Points on a hilly landscape, in no order, each with its height.
A ball rolls from a point to the lowest of its 5 nearest points, and stops where none of them is lower. Distance is the straight distance between rows; heights are no part of it.
j_443: [-15 -17   3  -8   8   2 -11 -17 -16 -10  22  20   7   3  -9  -1  -2   7
   2  -4]  height 359
j_193: [-24   4 -10 -24  -2  -7 -16 -21  -2  -2   7 -11  14  -9 -18   7 -16  -7
 -12  -5]  height 703
j_926: [ 43  10  11  41   4   3 -24 -12  -7  -7   6   4 -13  10  46  25  10  -4
  -9  16]  height 561
j_167: [ 22 -10  39 -15   4   4  -7  -1  22 -13   1 -33  -5 -12 -17  -4   2   1
  16  13]  height 706
j_21: [ -1  29 -31 -29  -7   8   6  -4  27  13 -36 -31   2  -7 -15   1 -15 -25
  -1 -11]  height 646
j_723: [-23  -9  -6  -2  -9   1  29   9 -38   7  11  15  -1  28 -12  -1  -6  -2
   5 -11]  height 754
j_411: [-19  -5 -23  11  -1  -4  19  -9 -21  11  25  10  -2  10 -16  -7  -2  -1
   7 -21]  height 556
j_725: [-12  10 -21 -39  10   1 -11  -2  24   3 -26 -20  21 -13  -6   2 -20  -8
  16   2]  height 635
j_786: [-18   6 -10 -27   3   6   4 -11   7   9  -9 -20  11  -2 -28  -3 -10 -16
   5 -15]  height 623
j_733: [ 14   7  17   4   9  -4 -14 -17  -5  -2  16  10 -14 -13  12  12  19  14
   2  15]  height 441
j_103: [  4 -20 -11  29  31  -6  -8  11 -20   5  31  37 -20  -2  13  -3  11  22
  19 -31]  height 506
j_705: [-24 -15 -10 -14  -7  -1  23 -15 -10  -2   6  -6  16  14 -23   0  -6 -14
 -16 -23]  height 544
j_650: [-48   5  -2 -22 -23 -22  14   7 -12 -19 -11  -2  19  15 -25   7  -4  -1
 -24 -15]  height 634
j_897: [ -7  23 -39 -22 -12 -12  32 -21  -6   2 -16 -10  21  22  -1   6  -1 -28
 -18  -4]  height 511
j_250: [ 56   7  -5  33 -13   5 -25  -2  -2  -6  -7  29  -4   2  54   7   2 -11
  -5   8]  height 221
j_378: [ 27   1  25  -5  -2  -1  11   0  13 -10 -16 -47  -6 -12 -16 -14  -1 -12
   8  21]  height 713
j_288: [  2 -12  19  24  -1 -11 -16   4  -4  -7  20  33 -11  -1  11 -16  25  16
  -1  11]  height 306
j_100: [ -8 -13 -22  28   3 -10  13  18 -25  19  12  38  -9  10  37   3  20  11
  10  14]  height 125
j_767: [  3  -3   8 -20  11   5 -24 -23  -4  -6  14  -5  -2  -6   4  15  -4  11
   7  -1]  height 534
j_932: [  1   9 -22   5  -9  -3  24 -25 -37 -11   3  14   3  11  27  -2  -8   0
  14   2]  height 801
j_463: [-14 -14 -29  13  -8   1  18  -5 -27   9   5  18  -7  10   3 -15   2   5
  17   1]  height 616
j_407: [ 21  -2  18  33  17 -15 -31   3  -1 -10  27  28 -21 -10  46  10  23   3
  14   3]  height 417
j_32: [ -7 -13 -20 -12  -4   3 -10  -2  -6   6  10  24 -24  -6 -21 -25  16  13
  -6   8]  height 350
j_421: [ 10  -2  -1 -13  -3  -1 -14 -13  -4   1  12   6 -17  -6  -7   4  -1  -7
   7  29]  height 312
j_400: [ -7 -18  -1  37  19  10  19  23 -29   9  26  17  -5  33  16   9   4  33
   3 -37]  height 601
j_475: [-25   2   3 -41  13  15 -10  -4  22  11  -3  -7  10 -21 -22  -1 -10 -14
  -7   4]  height 469
j_215: [-32  19 -28 -40  14  16  31 -19  19  19 -23 -21  11  -2 -12  -5 -11 -27
  -4 -19]  height 657
j_244: [-21   7   0 -43   3   9  -7   2  22  22   1  -8 -15 -19 -40  -5   1  -9
 -18   3]  height 453
j_557: [  2  -3  35 -30   2  -9 -17  14  39  -4 -18 -35  19 -20 -23  13 -21  -1
   4   1]  height 675
j_874: [-22 -11  -6  18 -15   7  24  19 -23  -1  23  14   7  33 -12 -17 -11  18
  -3 -18]  height 575
j_38: [  4  19 -10 -19   2  16   1  10  40   4 -45 -27  10 -24 -12  -1 -27 -10
  -2  -7]  height 396
j_983: [ 25   4  18  22 -12   9 -16  -3  -1  -5   3  21  -8   3  33   5  19   1
  -1  32]  height 428
j_417: [ 29 -15  30  16  14   7   2  -4   9  -8  17 -19 -10  -5  -8 -10  28   9
   6  39]  height 913
j_965: [ 18  -3  29  27  -6 -18  -2  -2 -11 -11   8  22   5  -2  41  -9  25   0
  -8  27]  height 387
j_338: [-10 -20  -3  38  16  12   1  37 -17  20  33  18   0  27  33  17   9  33
  26 -39]  height 659
j_392: [-16  22 -16 -29   1  11  15   7  37  22 -25  -8 -17 -20 -32 -13  -7 -38
   3   9]  height 658
j_892: [ 46  10   0  29   2   8 -11  -7   9 -19  -8  18  -8   3  51  21  12  -5
  -4  18]  height 430
j_293: [-17  -4 -17 -22  -6  14   4 -18   6  11  -6   2  -1 -10 -21   9  -4  -9
   0  -1]  height 630
j_137: [ 26  17 -13  27   2  -4 -15 -30 -28 -11   8  28  -1  18  34  19  -7  -9
   6 -11]  height 699
j_913: [ 13  25  24 -19   6 -20  -9  27  37 -28 -65 -38  13 -22 -16 -12 -36   0
   1 -24]  height 553
j_632: [-18  -8 -31  -8 -14  -4  31 -16 -19   7   5   4   4  23 -12 -14  -6 -20
   2  -8]  height 743
j_887: [-14 -13 -13  30  10   2  31  35 -30  21  15  30  -5  22  24  -2   6  22
  13   7]  height 491
j_553: [-37  -2  11 -31  15   7 -16   6  30   9   7  -5  -4 -16 -40  -4  -8 -13
  -6 -13]  height 366
j_389: [  5   0 -23  19 -10  -7  38  -4 -36   8  13  12   7  23   9   0  -8   0
  12   9]  height 832
j_419: [ -4   2  -5  11  -9 -16  29 -13 -34 -10   8   6  26  28  14   6  -4  -3
  -1 -17]  height 672
j_356: [ -7  21 -30 -28  -8   4   0 -15  31   7 -34 -24  20  -6  -5  10 -17 -20
   0 -10]  height 618
j_836: [-10  10 -28 -20   7  -3  -5  -9  26 -17 -30 -30  41 -11  -9  13 -13  -2
   2 -11]  height 607
j_533: [ 18  21   2  -8 -15   3  -4  14  28  -5 -50 -29   4 -23  -6   3 -35 -15
 -19 -13]  height 260
j_764: [ -2  11 -16 -24 -10  -3  -4 -23   4  12   6  18 -14  -7 -11  -5   4  -9
  12  17]  height 422
j_484: [-20  11 -24 -26  -1   2   7 -19   3   9  -9 -14  14   2 -18   1 -12 -18
   5  -5]  height 627
j_683: [ 28  12  -7   0 -22  13 -11 -30 -19   3 -10  15  -6  -3  10   9  -2  -4
   1  21]  height 736
j_862: [-17   1 -24 -26  -4  13  11 -19   7  16  -2  -1 -12  -5 -15   2   2 -27
   5  -3]  height 678
j_304: [ 12 -10  41  -6   6  -6 -16  -5   9 -13  17  -8  -9  -4  -3  11  21  12
  -5  23]  height 584
j_119: [ -2 -17 -27   7 -13   5   9  -5 -14  12  19  26  -4  -2 -11 -15  12  13
   7  20]  height 421
j_702: [-10 -12  28 -15   4  18 -11  -4  19  -9  15 -16 -14 -12 -21  -2   3   8
  -4   9]  height 549
j_82: [-44  -3 -26 -40   7  16   7   6  27  15  11 -14  14  -7 -33 -18   0 -15
 -18 -18]  height 597
j_385: [  2  23 -19 -31   2   9  -9   1  32  -1 -35 -21  12 -19 -13  16 -14   0
   4 -14]  height 532
j_593: [-14 -10 -46  19  -5  -3  34  24 -13  10  26  29  -4  11 -21 -38  21  12
   6  10]  height 885
j_903: [ 20   0  -4  41 -12  -6  27   0 -52   9   3  28   3  29  35   8  -3 -12
   6  -5]  height 819
j_558: [-18  15 -41 -14   5   6  31  -6  21  11 -48 -29  27   5  -3  -2 -19 -27
 -10  -2]  height 518
j_426: [-11   4  49 -32   0   2 -15  12  35  -8  -5 -42  -6 -31 -48   9  -2  -6
  -1   1]  height 669
j_210: [ 14   9  13   0   7   0 -28 -35   1  -9   1  -9   6   4  26  25 -11  24
   0  -9]  height 679
j_934: [ 27  11 -13  31   4  -8   0  -5 -28 -14  13  34   2  13  46   3  -1  -8
  13  -5]  height 632
j_152: [-20 -11 -13 -17   3   7   0  -9  -8  -2  23  10 -11   5 -26   0  -4  -1
  -1 -12]  height 460
j_939: [ -8  17  -9 -26   5 -11  -8   5  46  -1 -57 -31  32 -15 -14   4 -23   1
  -6 -13]  height 598
j_734: [ 12 -16  15  -1 -15  -5  -8  -2  -1   0  -1   2 -17 -10   8  -8  13  -1
  -6  45]  height 462
j_37: [-15  -9   4  33  -7  -1  24  29 -33  28  19  23 -10  38  25  25  -6  25
   1 -22]  height 727
j_150: [-33   2 -14 -25  11   2   2  -9  11   2   5  -1   5   4 -25 -16   0 -22
 -11 -20]  height 585
j_642: [ 26  -9  28  -3  -5  -1  -7   3   4 -15  -7 -35 -13  -4 -10  11   8   2
   8  21]  height 797
j_322: [ 20  -1  26  -7   0   9  11  12  28   6 -31 -42  -5 -17 -21 -16 -15 -15
   4  15]  height 647
j_680: [ 37  -7  12   7 -24  10  -3   3  -5 -13 -23 -35 -20  -2   9  12 -10   4
  -7  10]  height 790
j_153: [-19 -18  -9 -25   4  12 -22  -4   4   4  17   1  -6 -11 -36  -1   0   7
  -5 -13]  height 473
j_726: [ 12   1   2  32  13 -19 -21  -2  -3  10  19  30  -9  -8  37  16  13  12
  11   4]  height 399
j_554: [ 10  -2  32  16   7 -11 -27 -25   0  -2  18   6  -4 -10  24  40   4   4
  -1   0]  height 554
j_362: [ -2  -7  24 -16   8  10 -30  -9   7  -5  30  12 -22  -7  -4   4   5  16
   7  13]  height 432
j_535: [ 35  19  19 -14  22   8  12  17  23  -6 -23 -44  -4 -25 -29 -36  -1 -10
  14   6]  height 741
j_135: [-23   6   1  19 -22 -27  19  -6 -38 -16  -2  14  14  27   8  14   0   1
   1  -9]  height 633
j_495: [ 35   7  17   4 -13   4  15  22  16  -7 -36 -49  -2  -8 -18 -22 -21 -17
  -3  -6]  height 563
j_69: [ 29  10 -29  -7 -16  15  14 -35 -10   5  -7   5   3   6   8  -2   0 -20
  10  14]  height 812
j_653: [ -7  -5  34 -26   2  17 -18  -7  18  -1 -12 -14   3 -11 -19  10 -11  -5
   3   6]  height 667
j_864: [ 14   0  -9  30  -9 -26  34  -5 -40  -3   1  18  16  29  17   8 -15   9
   4  -8]  height 824
j_670: [ 45  -1   1  19 -13   9 -15 -10  -8 -12  -4  17 -18  -4  46  12   7   1
  -9  28]  height 209
j_345: [-15 -10 -25  -4 -10  -8  16  -4  -5  16  -3  27  -2   5 -18 -24  22 -13
  -2  -4]  height 724
j_661: [ -7  -9  12   8  12  -5 -31  -3   0 -10  14  32 -26  -8   3  -2  14  24
  -1  -8]  height 232
j_98: [-34  -6 -21 -15  -3  -2  32  -4  -4   3   5  -9   7  17 -24 -13 -13 -30
 -11 -22]  height 652
j_332: [ 14  -6  12  17   5 -14 -12  -4 -12  -5  11  25 -15 -10  21   6   7  11
  -2  26]  height 380
j_333: [  9   4  20 -31  -9   3 -22  10  33  -7 -48 -49  25 -23 -12   8 -29   1
   9 -18]  height 286
j_249: [-29 -14 -17  -6   0   0  26   5  -3  11   3   5   0   8 -36 -23   3 -16
 -14 -15]  height 693
j_771: [-16 -13   3  37   3  13   9  38 -29  -2  29  12  -5  41   5 -11   2  40
   2 -33]  height 668
j_3: [-16  20 -33 -25  -7   5  34 -23  13  31 -11   3   7  -5 -19  -8  -2 -39
  -7  -5]  height 728
j_562: [ -6  -8   1 -32  -1  -4  -8  -4   9   9  12   8 -16 -14 -21 -16   6  -7
  -5  11]  height 237
j_439: [ 49   6  27  20  -4  21 -22  -5  -6 -23 -21 -22   5  -1  17   3 -17   8
  -6   7]  height 189
j_636: [-18  -9 -16  -2  15  -8  10  -9 -18   1  18   2  15  18  -2   1  -7  10
 -18 -19]  height 107
j_573: [ 10 -10  25  37  13 -13 -15  21   0 -10  23  41 -19  -6  36   6  26  14
  -1   2]  height 377
j_815: [ -9 -23  -3  36  16  18   4  43 -21  10  32  22 -16  25  27 -21  20  40
  10 -23]  height 737
j_405: [ -2  -7   0  27  19  -9  20  -4 -34   5  26  34 -14   4  37  -2 -14   6
  23 -22]  height 827
j_387: [ 21   1  -9  21   4 -10 -16 -12  -6 -12   8  35  -8  -5  38  13   3   2
  11   7]  height 483
j_31: [  6 -20   9  21   5 -12 -18   9  -6   5  10  40 -12  -7  26 -10  14  19
   0  30]  height 369
j_608: [-22   0 -36 -20   0   4   2  -1   0  20   5  24 -10  -5 -40 -26  11 -17
   2  -1]  height 615
j_478: [ 22 -10  24  -5   6   2  10  -3   3  -4   1 -39   6 -13   0  -3  27  12
   2  35]  height 871
j_381: [ -5  -8  -2  42  14 -13  26   3 -34   9   8  24   1  18  18  18 -12  12
  11 -22]  height 751
j_759: [ 25   0  41  20   3  -3 -11  -6   8 -10   5  -3 -18 -20  27  -4  30  15
  -5  22]  height 419
j_486: [ 49   5  10  25 -12  14 -18  -4  -9 -25 -16 -11 -12   8  29   8   9  -7
 -12  24]  height 528
j_778: [ 31  17   2  25  11  -4 -18 -26  -3 -17   9  18   2  -3  47  30  -9   4
   6 -23]  height 686
j_287: [  5 -26 -31  16  -1   6  11  20 -20  20  29  33  -8   9  22 -14  15  24
   8  11]  height 501
j_221: [ 30  -2  17 -16  -8  20 -18   4  13  -5 -20 -28   3   1  -4  11 -21  -9
   5   9]  height 361
j_669: [-12 -11 -18  32   5   1  14  30 -33   8  21  25   1  17  14 -18  22  26
   1  -9]  height 611
j_216: [-11  11 -21 -22  10 -15  10  -9   8 -10 -18 -34  34   1 -17  11   1  -7
  -3  -7]  height 459
j_752: [ 11   4 -20   9 -13   0  -6 -10 -19   7   5  18  -3   0  16  -5   1  -7
   7  17]  height 594
j_440: [  4   1   1 -16 -22  -6  -3  -2   6  12  12  13 -13  -2  -5 -13  21   1
  -2  27]  height 368
j_754: [  4   3  11 -29 -12   8 -10   2  18  14  -5 -18   0 -13 -17  14  -9 -16
   1   9]  height 589
j_656: [-15   2   1   3   1 -25  12 -23 -22 -19   4   5  13  26   5   9  -3  14
  -3 -12]  height 461
j_971: [  5  12   7  -4   3  17  15  15  36  10 -32 -34  -7 -17 -16  -9 -23 -25
   2  22]  height 685
j_469: [ -3  -9  18   3 -14  -7 -21  -3   2  -3  27  17 -13  -7   2   4  20  25
  -4  15]  height 338
j_379: [-10 -13 -13 -18 -23  -2 -16  -3  15  12   5  12 -19 -10 -16 -23  18   3
 -13  21]  height 360
j_58: [-46   6  -4 -33  25  10  -1  -2  22   9 -14 -30  16  -6 -26  -8  -1  -6
  -9 -19]  height 655
j_28: [-11  19 -15 -27   5   1  -8   2  36  -1 -44 -30  29 -12  -9  11 -24   1
  11 -16]  height 521
j_619: [-33   5 -22 -25   4   6   1   2  21   8  -6  14 -12 -10 -34 -17  -3 -12
 -12 -14]  height 530
j_191: [  3  -4 -10  12   3  -5  -3 -20 -18  -6  12  27  -9  13  19  12  -4  13
  17 -10]  height 602
j_844: [-25  13 -20  -8   5 -12  26  -9  -4  -6 -21 -24  27  16  -7   6  -1 -20
 -20 -14]  height 259
j_937: [ 27   4  26  30  -5  -5 -17  -4   5 -13   8  26  -5   1  43  14  18   3
  -6  19]  height 426
j_489: [-11 -16 -25  23  -9  -3  25  13 -30   1  17  17  -8  21  -9 -31   6  14
   8   2]  height 767
j_848: [ 12  -4  11   3  -6  -1  -8   1 -22   3   4  12 -11  -6   4   6  15   1
  -4  24]  height 451
j_919: [ -5   3   1 -38  -1  -1 -30 -15  26  -9 -18 -36  27  -7 -10  14 -28  -1
   1  -2]  height 779
j_687: [-43  10 -34 -24   4 -14  25  -7  20 -10 -19 -30  32  11  -4  -1  -3 -21
 -18  -9]  height 418
j_257: [  0 -10 -19  30 -11 -11   1  23 -11   8  23  36 -10  -4  10 -22  21  26
  -9  25]  height 454
j_594: [  3   7  -8 -13  -8   5   6 -26  -4   3   7   4 -11   4  -6   4  -1  -8
   2   2]  height 500
j_945: [  5   2 -11  -5 -13  11   4 -33 -13   7  -2  -1   9   4  -4   5 -11   4
  -3  11]  height 631
j_181: [-51  18 -40 -17  17 -12  25  10  32 -22 -27 -40  25  20 -10  10   9 -30
  -8  -4]  height 481
j_740: [  2  -6  46 -23   8  -3 -12   2  38  -6 -17 -32  -5 -18 -42  14 -13  -1
  10   6]  height 687
j_409: [ -4  14 -19 -16  -7   3  -4 -28   6  -3 -13 -17  26   2 -18   8   0  -7
  12  -4]  height 617
j_92: [ 24   5   5 -14 -17   6  -5   7  32  -4 -34 -38   7 -13 -11  -6 -26 -19
  -7  -2]  height 420
j_711: [ 18  30  37 -10  16   3   6  17  36  -4 -22 -38   1 -25 -32 -19 -20 -23
  13   6]  height 705
j_624: [ 51   9  19  45  -3   1 -16  22  -7 -21  -8  20  -8   9  56  15  21  -6
 -11  17]  height 431
j_923: [  2 -15  -9  27  24 -11   8  25 -20  18  27  35 -10  22  22  -9  16  18
  12 -19]  height 531
j_596: [-15  10  20 -18   3  14  16  16  37   1 -20 -34 -25 -37 -36 -12   0  -4
   3   1]  height 336
j_674: [-12 -25  -6  23  10  -1  12  25 -26   8  25  24   0  20  16 -14   0  21
   3 -22]  height 519
j_204: [-29  -3 -32 -23   2   7  18  21  13  20   0   6 -27 -15 -28 -20  23 -18
  -5   4]  height 648
j_177: [-22 -23  -3   9  12  -7  17   3 -25  -8  30  20   6  22  -4  -5 -12  23
  -7 -33]  height 388
j_700: [ 19   3  20  10   5 -10 -32 -10  -5  -3  25  30 -11  -1  22  16  10   6
  -1 -10]  height 485
j_302: [  3 -11  16 -20  -1   5  13  11  25   1   0 -21 -12  -3 -21  -8  25 -14
   9  31]  height 562
j_94: [ 30  16  24  11  -9   3 -19  -3  -1 -14  -2   2 -20   3  28  18   9  -3
  -8  25]  height 484
j_140: [  7 -14  12  23  22 -18 -18   3  -1   4  25  35 -19   9  26  14   0   7
  21 -20]  height 457
j_665: [ -9 -11 -18   2  10  -9 -17  -5 -11   9  25  31 -18   7  -1 -10   5   8
   6   8]  height 167
j_465: [ 37   1  30   7  -9   9   7   8   4  -7 -28 -50  -7 -14   2  -6  -9 -10
   9  25]  height 768
j_49: [ -9  13  12 -19  -9  17   3   6  38  15  -3 -18 -20 -21 -31  12   2 -17
  -6  24]  height 536
j_612: [  9   5   3  14  10 -13 -28 -26 -21 -14  13  23  -6   2  26  18  -8   5
 -13 -12]  height 558
j_776: [-55  10  -9 -23   7 -10  29  10  10  -8  -2 -18  11  18 -27 -15   3 -11
 -26 -28]  height 524
j_575: [ 37   0  19   1 -17  15  13  12  12  -9 -10 -32  -5  -4   8  -2  13  -4
   7  25]  height 704
j_85: [  9   7 -13  -2   9  -9 -14 -33 -20  -3   3  -9  26  12   0  27  -3   2
  -1  -4]  height 133
j_706: [-17 -15  -6  18   5   7  12   8 -23   7  29  20  -1  13 -14 -19  -1  17
   9 -30]  height 512
j_351: [ 26  -5  15   7 -16  15  -5 -16  12  -4 -19 -13 -10   1   3   5  11  -5
 -10  31]  height 595
j_898: [  3   5 -32 -22 -14  -5  17 -18   0  21 -13  -5   9  11 -14  -8  10 -31
   5  10]  height 688
j_503: [  2  18 -33 -21  -2   8  -2 -24  23   7 -23 -18  21   5   2   7 -15 -14
   1   2]  height 696
j_587: [-21  11   7 -41   8  -7 -13   7  33   1 -29 -36  26 -31 -25   5 -29  -1
   5  -1]  height 670
j_842: [ 11  -5  24 -22   1   5  -6   0  23   0  -9 -17 -23  -5 -34  -1   7 -16
   1  24]  height 564
j_123: [ -4 -13   5  36  -2  -7  26  14 -38  18  16  26   3  28  24   9  -7  12
  16  -3]  height 684
j_43: [ 14   4  31 -20 -17   6 -33  -2  14 -17 -28 -38  16 -18 -13  11 -26   3
  -1   1]  height 691
j_15: [ 12  11   9 -10   4   8 -30 -45  -2  -6 -13  -9  14  -7  -3  26 -18  14
   3   1]  height 621
j_611: [ 33  12  14  28  -2  -5  -5  -7   4 -17   4   5  -3  -8  35  -1  29   2
  -9  44]  height 412
j_648: [-47   3 -18 -17   4  18  13  10   3  -7  17  -4   8  15 -45 -24   0 -13
 -25 -36]  height 604
j_231: [ 24  10 -12  -5 -19  14  -1   1  24   4 -29 -26  -1   4   1  12 -19 -12
  -4   3]  height 517
j_175: [  1   8 -25   0 -11   0  24 -16 -21  -1   1   5   9  10  -7  -4  -4 -16
   8   1]  height 708
j_745: [ -6  14  33 -21   7   3 -12  41  41 -11 -40 -45  17 -38 -28 -10 -24  -8
   8  -3]  height 785
j_785: [-27  -8  -6 -11   1  -4   9  -9 -11   0  22   4  11  17 -22 -21  -9   5
  -8 -25]  height 382
j_70: [-25  -7  -5  17 -25 -22  20  16 -33 -11   3  11  10  17   1   9 -10  17
  -5 -16]  height 742
j_74: [ 29  15  20  11   0  10 -32 -21   0  -9   0  -4  -1  -8  23  28  -6   7
  -2  -8]  height 665
j_294: [ 19  -2  32  37  -2 -10  -7   1  -8 -14  16   3  -3  -8  42   0  33   9
  -6  36]  height 332
j_64: [ -4  13  -9 -15 -11  17   1   7  28  14 -17 -12  -4   0 -16   5  -3 -19
  -5   6]  height 606
j_466: [-24   0   4   9 -19 -25  28   5 -28   1  -1  -2  18  19  -8   2 -16   5
 -17 -20]  height 666
j_117: [ -1 -20  -8  20  17  -5  13  38 -22  16  18  46  -5  15  36 -11  27  20
   4 -10]  height 458
j_994: [-11 -16  -9  14   1  16 -13  12 -13  -4  21  33 -19  -3 -11 -19   7  20
   3  -9]  height 352
j_185: [-51 -10 -11 -12  -5 -11  26   8   3   1   7  -8  15  19 -36   0  -2 -10
 -24 -24]  height 548
j_929: [ 19   7  -2  -3  -3  12 -28 -30  -2  -7   1   2  -4  -3  21  19  -9   1
  -2   5]  height 673
j_355: [ 18  13  23  -9  -5   6  -3  30  22 -30 -56 -45  15 -24 -17 -11 -32 -16
  -9 -20]  height 415
j_961: [ 12   5  33  -8  11   3 -30 -11   2  -6  11 -18   4  -9   3  22  -8  10
  -3   7]  height 629
j_859: [ -7  -3  13 -17   3   6 -34 -17  -2  -5   5  -1 -13 -10 -18  10  -1  22
  -7  -2]  height 515
j_861: [ -1 -10  -2  15 -10  -4  -8  14 -10  10  16  43 -17 -14  15 -15  25  15
  -1  27]  height 378
j_763: [  9  -7  44   5  15   1 -32  -5   4  -7  25   1 -22 -14   9   8  28  16
 -12   8]  height 504
j_65: [ 18   1 -19  28   1   7  12  -4 -37   3  -4  26   7   7  38   1  12  -6
  22   3]  height 682
j_659: [  5   4  21  -7  18   1  18  21  21   7 -13 -47  -7 -33 -26 -39  14 -17
  -3  26]  height 774
j_972: [-13 -12  -7  25  16  -7  -9  -8 -33  -3  35  29  -6   9  -2  -3  -6  21
  -1 -30]  height 492
j_796: [-35   7 -27 -24   2   6  17  -3  -5  14  11  -8  -3  10 -26 -11   9 -25
  -9  -8]  height 643
j_242: [-14  -3  14 -35   9  17  -7  14  30   8 -13 -24 -24 -24 -35   3  -5 -15
 -14  10]  height 452
j_592: [  4 -15 -10  25  14   3 -20  21  -8   7  24  47  -3   4  22 -15  16  26
  14  -6]  height 555
j_975: [ 23  14  34  -8  -7  -5   1  17  34 -13 -39 -40  13 -18 -19  -5 -37 -14
  -1 -13]  height 455
j_276: [-23  10 -24 -33  11   6  13  -6  26   9  -6 -14  22 -22 -12   2 -16 -15
   5 -10]  height 559
j_753: [ -5 -12   5  45  -8  -5  21  33 -16  16  15  19   0  44   7   9  -2  32
   5 -26]  height 671
j_26: [-28 -17 -13   2 -10  11  13  13 -18  -7  20  11  -1  22 -46 -29  -1   8
 -15 -32]  height 537
j_238: [-37   8 -32 -18  19  20   8   6  14  29   5   2 -16  -8 -34 -23   9 -25
  -6 -14]  height 593
j_285: [-28  29 -28 -31  13   6  13  -4  27  11 -24 -29  17 -12 -14   5  -7  -7
   1  -2]  height 605
j_519: [ 12  -9  -2  27   9 -13  -7   7 -32   2  13  40   7  -2  36   6   1   8
  10   5]  height 523
j_980: [ 25  -2  16 -14 -10   5 -34   6  29 -25 -41 -35  17 -16  -3  10 -24   8
  -3 -12]  height 662
j_182: [-13 -14  11  36  16 -16  17  22 -35  -8  16  17   6  35  21  18 -12  30
   2 -23]  height 674
j_948: [ 43   0  25  16 -13  12  -6  -2   0  -3  -8 -31  -3   1  11   9  10  -6
  -5  35]  height 721
j_373: [  2  -3  19  29   5 -17 -22   8   1   4  18  39  -7  -8  37  -1  24  19
  -5  16]  height 349
j_126: [  3  -9   6  42   2 -19 -11  23 -11   6  12  48 -11 -20  44 -16  25  19
   0   4]  height 397
j_600: [-40  15  -8 -22  -4 -13  27  -9  10   0 -11 -22  24  14 -26   0 -10 -15
 -21 -23]  height 438
j_199: [ 27  -3  32  41   7 -22 -12  17   1  -3  21  19   5  -3  51  -6  45   4
  -3   2]  height 466
j_572: [ 10  -1   6 -20 -16  12  -7  -9  10  -4  -3 -11 -11 -18 -20   3   1  -9
   6  28]  height 456
j_42: [ 18   0  30  -6  -8   6 -32 -14   8 -18 -14 -23   3  -9  10  16  -8   3
   4   7]  height 689
j_27: [ -7 -30 -33  25   2   7  19  42 -24  28  18  32  19  11  23 -32  22  38
   8  -6]  height 763
j_692: [ -2  -4  -6  21 -10  -8  29   6 -37  -8  14  24  -1  11   8   2 -10   6
  10  -8]  height 820
j_171: [ 16   6   4  30  10 -24   7 -11 -33 -10  16  15  15  16  32  27 -12   8
  13 -27]  height 750
j_657: [ -4  -9 -10  24   2 -14   2   7 -29   7  12  27 -15   2  23 -15  10  14
   7   7]  height 398
j_905: [ -6  -2  36 -30  -1   9 -12  13  32  -2  -6 -33  -4 -22 -31   0 -13  -6
   8   7]  height 583
j_321: [ -6  11  -7  12   3 -20   4 -32 -25 -14  20   1  16  12  10  18 -20  10
  11 -24]  height 592
j_543: [ 17  -1  40 -21  -5  16 -22  -2  16   4  -4 -18   1   0 -19  18  -5  14
   8  10]  height 683
j_511: [ 29   0  16  35  -9 -13 -21  20  -3  -9   9  17  -2   2  57  -4  36  -4
 -15  17]  height 435

For each start below, name the point where the ball stops.
j_182: j_636
j_753: j_636
j_103: j_288
j_210: j_661

Call two points neighbours if one is among the 5 nearest of the other. Go from one point of each pair to the other, from neighbour to neighbour, staying as low as possible. Name the highest point that can't be avoided.
j_421 and j_439: j_486
j_636 and j_553: j_244
j_636 and j_288: j_443
j_665 and j_562: j_32
j_661 and j_100: j_657
j_294 and j_100: j_937
j_665 and j_288: j_994
j_221 and j_533: j_92
